Points on a hilly landscape, in no order, each with its height.
From any point a ball rolls to the lowest of the 2 points nearest to it. It stops when none of these is lower. Distance is the straight distance between rows; heights are no part of it.
<1348> (h 414): [179 152 132 157 167 127 128 157 159 120 147 105 125 127 200 132 147 166
 170  68 154 109 158 149  86 148 132 137 134 148 131 141 149 161  89 153
  84 156  91 126 104 169]
<1434> (h 481): [ 86 127  76  57 130 105 145  95  93 139 102 157 149  79  92 115 131 157
  97 118 102 139 144 138  83  99 128 105  97 163 114 143 154 115  85 122
 161  98 148 159 174 131]
<990> (h 100): [106 179 121  93 147 153 120 166 134 107 142 157 155 152 145 143 179 128
 141  83 139 143  99 164 105 147 113  56 137  73 110 113 122 147  70  93
 119 102 134 144  76 184]
<483> (h 736): [ 89 110 148 107  85 146 136  92 130 164  96 189 177 135  96 163 146 112
 129 112 118 103 164 151 116 158  87  76 125 115 117  95 120 153  60  92
 172  80 147 145 115 160]
<341> (h 242): [134 151 185  98 126 143 111 142  73 118 204 142 129 152 131 129 109 159
 132 183  95 132 106 152 146 141 156 173 180 106 132 131 178 112 168 157
  84 142 140  83 145 102]
<210> (h 253): [134 129 189 137 128 140  94 134 140 113 189 152 137 121 124  95 105 178
 123 173 100 148 142 143 186 158 147 153 177 130 149 160 163 115 169 118
 149 148 100  91 171  86]
<1204> (h 315): [170 146 154 140 131 131  97 169 131 117 207 163  97 100 168  90 125 161
 101 140 150 170 105 107 132 129 150 121 139 170 143 166  97  68 180 129
  91 159 170  87 108 113]
<1373> (h 682): [116 131 104 140  97  78 126  96 176 108 122 145 141  89 177 115 147 129
 102 137 162 123 168 121 110 125 118 150 150 202  93 132 135  97 134  94
 172 168 134 140 113 188]
<972> (h 652): [106  85  66 117 137  83 162 122  80 146 126 141 106 104 128  89  84 120
 160 173 114 101  65 135 149 110 113 139  97  66  89 132  31 119 138  93
 136 146  98  87 134 126]
<535> (h 727): [133  85 125 119  81 153 150 132 173 157 116 183 178 108 140 168 136 105
 125 119 130 148 153 149 139 174  54 107 162 156 105 101 123 183  84 139
 140 130 123 157 111 134]
<163> (h 486): [151  86 131  65  78  82 152  89 155 130 139 197 146 124 116 176 162  88
 133 140 121 121 116 126  58 138 133 117 117 122 185 136 111 154 109 176
 111  74 199 168 112 132]
<1307> (h 356): [115 146 122  95 135 163 111 187 133 104 110 135 156 163 134 182 131 127
 104 133 144 135  85 183 159  72 120  77 179  92 160  68 178 117 115 151
  73  76 162 138 119 116]
<1031> (h 314): [125 195 145 108 137 143  99 102 115 142 127 108 162 157 114 143 103  98
  96 149 166 129 169 139 184 109 114 181 188 159  96 132 207  95 169 106
 150 129 150 147 152 170]
<83> (h 669): [ 80  97 124 159 137 146 147 113 120 122 127 129 170 164 145 175 163  98
 110 103 138 120 136 161  53 121 115 139  99 160 110  94 111 178 131  89
 131 105 168 170  71  90]
<437> (h 126): [141  58 116 159 114 155 159  98 140 116  71  78 129 120  87 125 125 116
 174 119 100 164 165 138 102 167  84 141 142 151  77 121 130 174 112 153
 125 168  92 106 118 114]
<268> (h 590): [106 151 150 165  88  99 100 125 149 150 140 160 162  93 133 131 139 125
  98  86 114 106 191 109  39 175 146 125  84 113 114 196 131 138  77 123
 164  91 137 207 147 138]
<286> (h 494): [131 117  75 144 130  95 157 132 111 146  87 131 135 128 154  85  90 138
 141 126 141 120 143 165  75  70  89 135  90 175  92 173  95 128 143 135
 121 143 135  97  86 160]
<818> (h 398): [ 89 190 147  85 125 152 131 125 134 125 120 126 149 100  94 152 151  72
  60 114 112 169 145  92 113 152 118 105 154 121  95 139 147 136 109 120
 180  71 178 203 153 122]
<674> (h 269): [113 155 171 125 137 158 104  72 104 133 158 121 112 133  90 115 133 100
 107 168 158 152 147  85 181 143 136 182 160 175  85 125 151  64 188  87
 183 134 140 149 166 150]
<255> (h 222): [124 160 169 101  88 159  89 157 167 145 167 103 135 200 109 151 131  82
 134 145 106 101 144 107 233 147 149 134 172  81 167 110 146  99 130 131
  94  89 122 126 146 116]
<403> (h 178): [137  99  93  86 143 130  80  50 170  77 161 152  96 129 173 129 164 121
 189 177 136 118 121 117 155 149 196 150 139 158 137 171 134  99 168 122
 144 170 136 127 103 164]
<508> (h 670): [116 103 150 187 125 152 128 145 135 114  47 100 153 177 103  98 106 153
 154 141 102  88 157 164 172 117 118 115 115 116 135 117 141 134 146  94
 158 100  54 112 126 111]
<190> (h 164): [129 201 106 122 140 150 125 175  90 111 147 134 152 124 169  93 153 126
 170 108 142 140 114 143 123 184 123 111 135  80 100 153 128 126 111  91
 138 132  92 144 112 161]
<1292> (h 605): [114 119  89 145  98  91 141 125 154 106 135 141 132 157 210 158 152  97
 123 151 149 130  90 127  77 166 152 142  99  94 108 104  99 180 131 123
 126 168 153 161  78 149]
<891> (h 221): [137 101  50 176 141  93 121 158 101  87 100 148 132 127 214 128 114  98
 169 188 171 116  64 154 125 117 166 153  86 106 115 145 112 111 154 125
 133 123 111 164 114 102]
<405> (h 301): [112 154 191 117  91 133 106 158 187 123 125 145 173 164  89 163 177 111
  63  79 146 125 181 147 120 114 143 105 141 118 125 141 127 131 157 110
 105  96 188 138  60 161]
<896> (h 503): [128 143 111 149 114  71 128  95 115 175  87 118 120 131 123 103  98 181
 124 116 158 110 147 161 134  77 111 140 105 138  80 187 139 142 128 105
 124 183  83  80 118 184]
<1082> (h 137): [163  26 144 144 162 123 123 106 140  45  79 131 151  78  84 163 119 158
 161 143 100 119 132 182  88 125 156 140 153 109 153  71 132 125 132 169
 107 126  99 141 114 105]
<805> (h 255): [137  46  74 163 133 102 140 151 124  58 113 130 104  88 144 101 147 114
 173 156 136 158  82 121  97 117 185 132  77 138 107 131  77  72 155 148
 104 119 133 136 105  96]
<675> (h 298): [162 111  92 144 115 107 148 153  99 150  96 119  83 110 146  96 107 130
 159 102 136 131 106 107 106 124 127  99  75 123 140 136 123 130  69 179
 125  93 100 113 162 131]
<1203> (h 71): [149 134 145 110 124 107 108 156 172 120 142 143 159 156 155 132  94 136
 139 148  79  95 151 159 164 144 127 123 156  93 212 139 162 179  79 142
 149  96  92 107 166  85]
<843> (h 341): [124  81 131  91  95  97 143  81 119 145 150 148 140  95  97 158 184 169
 108  72 118 156 139 131 130 119 154  83  84 166 128 161 143 158  64  73
 144 133 133 126 123  92]
<573> (h 528): [176  84 153 140  92  86 143  95 122 124 121 141  92 136 140 157 161  93
 132 131 153 124 107  96  59  94 141 154  83 173 148 145 118 139 105 202
 105  80 178 167 106 154]
<1334> (h 634): [ 93 120 127 143 114 145 141  97 151  94 135 129 134 146 148 173 180  89
 113 116 153 103 141 130  88 165 152 134 124  98 137  75 115 166 138  75
 177 124 156 193  83 144]
<852> (h 72): [141 164  64  76 177 155 106  98 113  84 153 155 147 161 136 158 164  88
 209 141 160 150  73 153 151 130 162 138 118  87 147 159 152 128 144 124
 111 125 127 170  89 148]
<1331> (h 698): [116 115 201 167 138 156 143 104 109 129  90 105 148 152  40 106  99 126
 164 122  83  95 180 142 123 168 118 140 126 115 160 117 149 144 148 100
 175  99  84  90 153  88]
<1067> (h 442): [117 190 168 126 151 161 120 163 106 117 138  88 111 114 138 155 143 109
  31 132 142 148 129  89 117 113 113 130 176 158 102 107 165 101 120 136
 141  85 185 198 164 129]
<879> (h 217): [179 159  62 105 140 105  96  95 177 110 170 151  99 102 225 106 138 123
 165 152 162 114 120 102 139 162 153 130 162 167 137 179 126  96 141 116
 121 195 133 109  97 178]
<1163> (h 388): [139 167 133 159  81 123 115 150 150 166  92  67 117 198 172 140 128 116
  76 108 157 131 151 125 165 130 112 100 137 163 126 149 170 174  73  93
 138 156 109 101 100 130]
<11> (h 365): [157 112 155 152 165 154 151 129 166 117 137 127 134 144 151 150 147 121
 175  83 105 111 156 134  80 177  94 128 132 138 156  85 100 203  92 141
 129 118 106 117 102 130]
<220> (h 580): [108 130 110 141 102 103 147 148 186 153 162 119 121 141 193 154 151  83
  73 124 132 129 130  80 107 140 119 125 113 149 121 120  58 186 119 102
 141 155 182 142  82 114]
<586> (h 153): [132 167 150 126 116 147  93 195 159 136 133 132 157 176 144 141 102 142
 129 158 105  98 135 165 217 123 122  99 181  80 174 144 160 149 132 126
 104 120 106  89 121 104]
<1060> (h 516): [106 106  90 130 115 106 132 132 105 132 124 163 144  67 116  79 152 157
 143  81 130 140 153 143  78 119 137 112  45 176  92 182 106  79 109  97
 139  88 103 165 151 118]
<733> (h 282): [149 154 143 129 125 170  78 130 150 145 159  91  62 181 154 124 131 126
 143 118 129  82 137  84 209 102 141 123 147 115 170 103 137  74 107 138
 115 115 117 142 163 156]
<1058> (h 131): [115 139 109  67 161 189  65  97 125 106 157 138 121 160 152 158 168 117
 177 153 143 122 122 135 192 123 196 127 150 129 144 145 159  91 170 110
 132 125 137 138 106 152]
<410> (h 548): [147 144 145 145 105  71 105 143 130 139 162 169 169 100 131 112 159 144
 123  78 153 152 143 133  99 124 146 128  89 145 106 200 134 103 112  96
 133 124 112 153 129 134]
<608> (h 287): [147 154 169 100 159 148 124 142  90 143 212 145 135 125 136 144 166 120
 140 110 136 133 104 131 200 118 106 128 168 126 121 129 109 106 115  70
 114 125 136 113 113 124]
<1269> (h 524): [ 85 139  75 104 104  93 138 161 133 197  98 138 143 127 125 119  76 121
  75 109  78 138 118 105  65 129 105  91  73  99 119 195 111 167  80 148
 105 116 164 134 141  77]
<464> (h 668): [ 97 101 151 140 108 168 127 107 119  90 115 105 129 157  80 100 110 113
 150 179  90 122 141 122 153 167 175 156 131 116 165 102 157 104 186 141
 158 103 126 104 154  76]
<1049> (h 438): [130 183 180 163 147 126 100 153 131 191 126 122 112 186 112 120  56 120
  64 152 131  90 147 121 145  82  90 175 142 111 142 150 123 143 173 149
 145  97 160 108 150 140]
<507> (h 333): [141 149  84 155 124 124 105 120 124 169 155 115 121 140 179 123 102  81
 175 144 159  94  99 118 215 117 102 158 146  96 116 153  92 110 138 114
 127 165  90 136 127 135]
<97> (h 226): [156 101 149 140 106 144 112  64 154  81 113 119  83 120  76  98 152 111
 157 167 148 175 141  96 175 167 159 142 146 147 101 150 139  89 179 112
 177 160 126 107 133 155]
<204> (h 536): [ 92 111  84  98 186 158 148 161 116 115  97 129 154 151 134 133 108  98
 131 130  96 135  87 147  82 133 117  91 107 134 182  81 108 146  97 122
 128  93 137 119 143  46]
<909> (h 584): [138 143 158 167 122 169 128 135 106 133 105 103  87 149  91  81  99 128
 127 159 149 154 128 112 148 113 111 157 146 153  92 132 130  77 210 159
 104 149 141  91 113 166]
<594> (h 368): [116 176 134  93 143 173 129 163 165 113 150 143 131 154  95 127 143 133
 152 127  95 136 139 128 125 165 145 121 148  79 162 107 119 136 180 174
  57 161 138  76  87 151]
<234> (h 510): [184 148 195 154 130 146 145 148  86 135 189  93  94 144 134 163 161  86
 112 119 145 165 109  79  89 175 129 178 120 136 110 116 133 131 125 179
  57 138 123 154 114 142]
<949> (h 457): [141 123 132 178 149  94 125 145 138 145  90 102 115 121 166 135 117 194
 115  80 150  92 164 151 108 117 137 129 109 119  89 103 127 154  99 128
 113 171  64 129 125 196]
<41> (h 461): [138  92  71 146 149 106 144 105 173 126  54 107 138 137 147 115  69 138
  90 148 136 138 172 162 114  65 116 146 107 186 141 127 123 160 152 153
 157 145 124 120 109 114]
<65> (h 200): [132  60 167 108 141 120 142 134 132  94 105 167 176  80 111 157 112 140
 135 150  97 109 137 170 121  99  93 140 180 145 149  52 146 109 120 176
 117  93 119 131 160 107]
<730> (h 172): [106 137 170 125 119 149 128 155 139 152 145 121 117 119  29 133 164 141
  84  73 127 177 115  83 167 116 155 125  98 105 136 110 129  97 175 126
  94 143 132 133 133 105]
<422> (h 604): [109  98 144 178 141 129 136  60  84 100  84  77  74 151  88 143 129 127
 132 144 131  92 134 121  87 104 159 174  94 137 123  94 168 136 128 151
 167  96 126 162 169 133]
<472> (h 316): [131 126 176 145 125 130 148  66  88 153 133 108 140 101  86 137 149 107
 116 138 146 156 160 111 128 121  83 176 154 226  53 143 142 114 148  97
 160 128 137 138 139 135]
<835> (h 489): [ 97 155 115  80 141  64 136 112 150 196 118 138 146 108  76 179  96 105
  84 113  73 138  90  94  95 116 121 112  86  61 145 157 100 183 104 149
 108 133 158 134 165  70]
<986> (h 171): [148 141 169 135 135  97 118 123 136 150 174 118 144 128 128 120 107 176
 122 112 107 120 157 147 151 112 121 144 155 142 155 167 183 154  90 124
 130 132  80 107 180  95]
<1323> (h 355): [135 157  76 120 148 187 129 160  92 110 123  91  84 150 192 129 123 119
 125 134 148 122  87 131 164 138  93  83 169 108 156  67 140 137  99 133
 134 130 150 135 138 122]
<76> (h 674): [124 101  94 136 178 106 116 108 173 106 135 155 154 134 167 157 114 122
 167 149 124  75 123 163 139 106 147 158 122  81 153  90  69 147 136 136
 109 138  99 158  89 149]
<880> (h 703): [ 75 109 120 145 114 130 145 109  99 155 109 118 138 165 158 178 164 130
 102 101 139 104 123 155 105 124 104  96  98 144  90  83 122 191  48  60
 163 102 128 147 118 131]
<1424> (h 631): [106 114 150 173  99 101 126 117 156 183 124 163 175  85 129 134 109 141
 112  91 119  78 208 126  80 131  82 154 106 138  95 126  96 137  91 143
 145 119 108 183 144 170]
<904> (h 441): [116 194 115  98 149 117 113 133 114 133 111 141 127  76  92 106 122 131
  70 103 127 173 131 101  90 114 130 100 113 134 118 192 160 113 114 129
 185  73 161 183 193 127]
<520> (h 374): [132 115 157 130 109 128 127 144 150 108 130 139 141 161 122 117 162 146
  89 105 134 147 158 135  99  95 158 104  93 192 160 157 129 125 145 110
 128 100 197  98  67 110]
<93> (h 662): [149  96 145 182 137  76 127 119 151 138 141 147 151  58 166 130 118 135
 139 112 150 114 168 140  98 118  80 174 155 187  51 143 112 116 119 114
 145 149  98 143 152 156]
<1066> (h 281): [131 124 116 159 109 119 140 182 113 118 154 134 117  93 161  84 127 120
 126 133 153 161  97  92  84 126 145 142 101 157 103 133  93  75 166 153
 102 130 150 137 119 115]
<926> (h 491): [103 168 132 133 160 119 131 125 151 152 123 109 131 135 111 144  88 107
  64 149  93 118 145 101  73  95 114 160 123 133 149 134 131 161 154 176
 137 100 194 143 153  96]
<57> (h 357): [ 91 158  99 114 141 152  68 145 122 141 182 132 102 141 166  77  98 137
  89 153 140 124 121 115 144  96 147 133 155 141 138 172 110  55 189 100
 128 138 181 120 134 107]
<1057> (h 215): [177 144 109 118 138 139 139 154 119  75 148 140 118 124 184  99 166 134
 172 119 123 166 111 124 109 226 175  96 104 120 147 158 148 159  96 102
 173 127 106 130 126 108]
<890> (h 512): [ 78 129  85  36 130 132 152 129 108 113 116 144 187 121 101 128 111 109
 138 145  90 157 108 151  95 119 128 106 135 127 149 106 162 118 109 136
 122  94 161 120 154  82]
<1046> (h 262): [123 109 139  88 180 147 148 181 100 118 140 147 141  83 124 146 131 163
 144  94 109 125  77 148 123 128 108  82 156 103 159  39 122 107  84 134
  79 134  98 115 158 107]
<1419> (h 175): [ 90 143 181 136 111 147 118 136  96 107 162  95 157 167  86 119 147 168
 130 115  93 129 137 146  95 147 174 165 127 104 133 126 192 130 152 144
  77 140 109 109 125  91]
<889> (h 701): [160  91 104 124 142  87 158 104 148 136 151 156 127 109 154 175 132 101
 178 137 150 130  88 149 134 105  90 153 139 105  95 116  78 174 122 146
  90 162 131 115  89 160]
<1147> (h 561): [178 137 159 173 115 158 143 142  90 141 114  75  72 124 131 103 134 128
 119 103 174 150 119  94 139  97  83 118 148 194  88 118 126  67 131 147
  86 141 137 112 117 167]
<20> (h 93): [ 82 132 169 133 114 121 130 112  87 126 132 120  97 136  51 110 143 174
  94 107  96 121 108 100  86 130 190 132  67  70 142 113 137 117 150 127
 117 136 129 105 146 131]
<486> (h 643): [136  99 119 139 147 104  83 102 170  92 165 163 116 164 158 143 139 111
 151 144 129  85 118 131 120 104 195 170  81  91 188 149 110 115 164 144
 126 113 146 169 111 123]
<1165> (h 165): [149 147  67 158  71 121 137 167  83 141  70 113 136  99 188 123 130 128
 149 139 191 139  74 148 174 140  97  65 146 116  88 139 140 121 114 116
 114 174  90 122 106 143]
<918> (h 517): [168  95 198 184  73  87 105 137 167 109 126 138  99  84 118 123 132 191
  86 129 154 167 141 112 134 135 152 121 145 166 128 135 166 104 124 153
 127 146 101 123 182 140]
<148> (h 353): [ 88 169 129 112 130 164 162 144  55 141 123 127 134 118 112 122 137 113
  87 158 114 161 101 110 103 182  94 122 136 121  84 120 129 158 138  80
 199  95 146 147 155  99]
<529> (h 209): [133 167 138  71 148 123 129 113 104 143 189 130 152 142  75 133 157  87
 145 100 114 166 110 107 162 119 143 130 115 116 143 176 141 122 103  96
 124  87 138 133 135  80]
<921> (h 640): [120  57 164 206 139 159 111  74 135  78 110  76  63 136  61 124 119 144
 142 138 110 111 160 125 108 139 187 159 115 101 142 101 129 105 172 116
 155 140 108 127 139 100]
<414> (h 340): [156 119  94 146 144  90 132 152  99 127  88 140 112  83 110  58  76 181
 180 132 140 117 111 152 121 107 149 113  85  77 126 164 108  87 136 174
 102 111  64  92 152 158]
<1164> (h 248): [ 93  84 127 102 135 150 147 159 135 136  49 189 167 104  92 163  98 133
  96 132 114 136 124 165  75 120  79  96 131 133 130  25 106 123 126 189
 105 127 144 134 121 140]
<933> (h 569): [129 135 130 123 130 126 118  79 125 107 120  90  85 176 112 156 157 116
 119 125 153  99 131 104 106  69 170 166 100 153 156 100 174 118 108 180
 116  86 166 168 146 164]
<229> (h 422): [135 128 135 115 121 115 145  96 184 120 192 128 176 119 138 116 144 119
 156 129 111 143 181 124 127 156 120 168 160 192 124 170 125 138 162 108
 121 172 138 109  95 107]
<53> (h 334): [113 158 137 127 123 168 140 125 145 154 117  67 118 193 109 117 155 133
 139  83 134 123 162 116 187 118 126 117 125 150 119 115 143 142 119  85
 115 145 123  99  91 147]
<985> (h 558): [129 159  55  83 101  99 157 132 114 187 159  99 133 106 158 105  88 128
 101 117 110 148 116 102 117 124  85  96 132 143 129 201 122 162  88 112
 117 153 157 116 155  64]
<1009> (h 609): [119  92 199 167  68 140 137 145 135 100  85 109 121 127  67 112 130 175
 133 165 102 139 146 128 139 135 140 124 155 110  92  96 145 100 182 167
  94 157 122  76 122 151]
<1083> (h 544): [ 97 181 140 140 117  96 146  92 142 181 167 114 129 170 123 151 125  71
  98 131 115 126 138  78  91 146 120 169  96 105  98 157  76 183 147 111
 143 145 189 135  90 124]
<440> (h 273): [148 121 141 114 122 160 148  70 139 104  83  98  97 158  63 118 168 133
 194 122 134 149 151 110 196 151 144  99 130 125  94 128 133 138 140 102
 147 160 119  72  87 187]
<1240> (h 176): [ 93 110 103 156 127 120 119 148  73 107 112 130 113 157 172 134 142 136
 128 162 147 103  57 155 152  95 162 140 103  96 110 107 133 121 128  89
 134 125 109 146 123 125]
<728> (h 254): [156 167  97 134  96 147  89 100 146 136 156  89  98 124 196 111 122 119
 159 170 156 105 129 103 194 151 122 109 200 167 124 155 128  91 153 130
  88 213 123  75  85 162]
<1097> (h 70): [147  33 122 108 126 146 150  80 159  71  71 102 152  87  77 137 129 142
 181 140  77 137 167 157 120 168 127 104 167 139 138  81 129 144  92 142
 133 146  85 107 121 100]
<831> (h 113): [121 141  44 132 112 110 133 143  50 134  98 111 125  97 152 105 136 131
 150 127 200 108  56 159 176  94 109 112 109  92  88 150 132  81 132  78
 120 132  77 158 158 137]
<605> (h 671): [ 81  90  75  88 165 122 140 102 107 142 127 108 103 141 121 102  83 108
 152 161  91  77  78 117 159 108 153 147 102 101 157  92  71 104 132 114
 115 133 103  95 150  84]
<1050> (h 375): [145 110  95 190 134 106 120 131 100 157 130  87  93 148 155 147 109  78
 170 119 172 110  67 111 153  95 133 191  93  82  97 126 109 113 137 171
  81 146  92 163 132 135]
<254> (h 430): [143 120 139 122 105 107 149 189 137 160 114 170  92 103 137 117 110 136
  93 133 117 125  97  91 158 100  99  72 122 110 159  84  72 126 109 144
 141 110 151  89 138 136]
<149> (h 613): [129 157  89 108 148  96  52 101 176 151 174 168  97 163 174 112  76 125
 133 165 123 108 142 120 135 107 165 166 111  83 162 187 111 109 189 158
 142 164 144 130 142 156]
<186> (h 535): [185  83 168 178 104 133 135 125 120 113 124  84  92 117 111 140 179 105
 141  96 161 169 120 100  81 150 123 159 129 180  62 134 127 111 130 171
  62 170 124 124  86 167]
<458> (h 637): [105  72 156 161  87 118 134 127 120 123  71  83  99 158 102  96 111 202
 114 146 106 101 131 148 160 102 159 113 111 117 120 110 133 128 127 118
 108 148  79  66 129 128]
<1120> (h 317): [120 112 104 107  82 142 174 107  72 126  74 132 105 120 114 112 141 121
 127 151 126 186 109 133 126 161 114  96 112 149  83 129 147 164 112 114
 187 135 127 109 137 120]
<715> (h 216): [141 137  94 124 112 135 141 161 125 129  72 126 151 100 154 105 125 179
 135 118 144 145 146 171 182 130  96  58 158 159 110 157 169 143 100  84
 155 169  65 100 123 137]
<1448> (h 443): [121 126 123  93 132  85 133 123 168 132 134 166 146 140  97 150 130  86
 145 107  99 109 114 110  81 141 144 110  77  73 198 122  81 154 106 142
 116 109 150 121 119 106]
<280> (h 582): [142 188 140 129 152 106  84 122 133 141 182 141  90 195 168 133 104  92
  86 145 120 127 131  98 107 147 155 168 111 104 128 185 116 149 157 123
 144 146 184 132 113 135]
<910> (h 627): [101 103  71  76 145  98 177 108  63 172 100 134 137  98 123 111  70 140
 114 153 132  84  89 152 135  65  57 133 130 127 104 115  88 126 120  98
 138 107 118  99 155 122]
<1177> (h 369): [129 114 155 141 101  96 151  50 118 147 151  99 141 149 121 151 138  98
 143 145 130 124 154 125 129 125 128 170 121 190 106 164 146 168 117  94
 159 122 147 116 123  98]
<727> (h 310): [128 103 156  98 164 129 158 136 136 149 144 140 123  94 116 184 136 150
 107  88  92 138 115 116  96 152 109 103 133 126 150  57 119 186  73 152
 101 147 119 120 155 107]
<1110> (h 593): [118 140  93  60 111  94 175 102  72 188 175 123 150  89 143 101  79 169
 114 146 116 110 123 140 120  86  67 122 166 162 111 161 125 132 113 116
 114 142 171  72 159 101]
<484> (h 373): [126 181 139 167 160  99  69 116 149 150 130 136 116 152 139 121  95 132
  84 129 163  98 159 134 160  77 112 170 139 137 133 158 154 108 135 100
 180 113 118 160 178 156]
<377> (h 311): [132 133 135 107 204 132 116 165 127 101 148 155 135  85 142  86 100 180
 165 118  84  78 123 145 135 129 138 118 146  98 181  85  98  76 108 131
 104 123  76  99 163 125]
<1139> (h 133): [153 130 117 102 136 150 133 105 120  85 129 157 179 130  78 133 185  72
 196 112 149 176 101 138 146 146 136 140 103 119 147 156 148 112 141 128
 134  84 111 181  97 113]
<1052> (h 309): [144 118 102 109 152 172 143 160  92 110 116 142 140 124 131 174 147 130
 146 125 158 174  62 174 160 115  98  81 159 112 130  66 167 138 101 131
 112 108 113 153 131 105]
<643> (h 425): [132  93 136 165 153 163 148 143 140 112  51 122 129 158 104 111 114 127
 101 126 131 140 159 148 116  82 111 120 104 190 150 109 127 147 183 142
 159  95 165  96  87 103]
<74> (h 258): [183  89 109 126 126 137 146 129 120  68 115 126 111  98 169 114 140 121
 191 144 129 147 109 127 117 160 135 117 129 151 145 129 158 136  78 171
 155  90  99 141 150 124]
<1378> (h 332): [131 145 116 152 190 176 139 171 143 113 122 136 145 112 104 101 131 158
 187 105 113 148 134 136 129 151 129 118 116 106 122 140  90 150 186 140
  81 175  90  83  67 135]
<1154> (h 704): [116  77  99  92 104 116 158  61 159 110 102 158 169  91 144 142 141 140
 131 130 127 127 186 164  83 135 116 130 141 169 106 106 132 158 103 133
 157 154 139 147 100 166]
<143> (h 437): [ 92 167 168 124 137 133  81 132 102 159 159 115 134 169 120 130  97 102
  98 173 122  89 122 114 199  99 131 165 157 102 137 141 157  88 136  97
 174  55 137 164 200 101]
<398> (h 274): [138 121 102 114 115 122 147 121  89 146  89 126 111 133 119 118 159 155
 118  88 148 167 121 142 154 117 125  78  80 170 112 176 149 166  84  64
 173 130 103  95 123 113]
<596> (h 393): [169 155 111 125 156 163 139 173 111 147 138 110  46 101 159  98  97 139
 109 118 134 125 108  72 161 142  97  94 153 114 165  77 102 121 123 169
 140 136 155 104 173 138]
<1166> (h 395): [ 83 148  37 111 159 146 111 148 153 135 172  85 136 118 178  72  89 159
  86 112 123 112 140 135 143 106 131 122 148 141 139 156 105 103 160  76
 103 185 132 121 133  77]
<275> (h 487): [138 169 179 114 142 146 124 158  80 166 154 142 138 127  85 154  92  89
  85 171 131 133  99 107 199 104  79 159 186  94 130 104 140  95 163 146
 137  84 149 155 183 105]
<308> (h 289): [137 108 146 148 167 164 152 165 144 133  75 149 149 106  86 145 129 156
 150  71 125 144 145 152  99 120  82 121 124 123  99  76 107 147 152 171
  88 146 111 123  90 164]
<579> (h 537): [ 77 168 145  98 176 116 136  95 153 156  99 114 116 116  97 126  89 137
  77 149  84  79 171  96 104 119 126 127 131 128 162  86 108 144 122 127
 192 101 172 110 179 144]
<1173> (h 354): [139 102 114 161 178 146 127 183 116 103 114 108  93  86 125  61  84 187
 183 140 103  93 110 135 127 116 141 106 135  97 132 108  76  67 149 168
  62 141  82  71 129 141]
<475> (h 415): [132  78 163 109  72 120 159  67 128 108 138 136 109  84  99 159 160 173
 116 102 109 131 158 123  83 180 184  97 121 103 148 107 150 163  91 111
 155 161 116 135 127 136]
<320> (h 479): [139 153 183 149 113 136 126 148 135 110 171 115 114 105 153 150 152 122
  83 148 130 134 135  85  95 174 129 174 168 143 119  82 150 122 133 170
 137 127 145 181 163 153]
<1175> (h 291): [182 173 122 126  85 146 117 155 152 130 137 134 135 135 163 106 130  83
 151 178 162 146 117 104 216 162 111 102 163 123 150 169 109  91 146 140
 120 141 114 119  90 158]
<1273> (h 403): [125 180 116  97 158 137 115 166 145 129 139 133 116 181 108 129 101  75
 138 116  99 134 109 127 113 138 127 130 120  64 183 142 125 150 135 173
  86 114 148 107 119 102]
<142> (h 234): [128 144 167 167 106 138  98 184 170 115 133 133 153 150  98 148 182 116
  99  75 154 138 132 118 145 117 146 135 101  98 139 118 120 102 160 132
  89 121 125 178  91 145]
<811> (h 471): [144  92 196 140  86 113 126 131 169 120 149 145 129  63  78 142 145 185
  99  89  97 144 161 108 113 180 161  99 127 107 181 107 151 135 105 158
 133 131  93 144 173 103]

For each start below, name the point where the ball stops.
<1166> => <831>
<910> => <1097>
<1154> => <818>
<508> => <818>
<286> => <20>
<1331> => <1097>

For each start below, name every point that the ball comes to, in order.
<605> => <910> <1110> <985> <1269> <835> <1448> <1273> <594> <1378> <308> <1164> <65> <1082> <1097>
<972> => <910> <1110> <985> <1269> <835> <1448> <1273> <594> <1378> <308> <1164> <65> <1082> <1097>
<535> => <1154> <1373> <93> <1424> <268> <410> <1060> <1434> <904> <818>
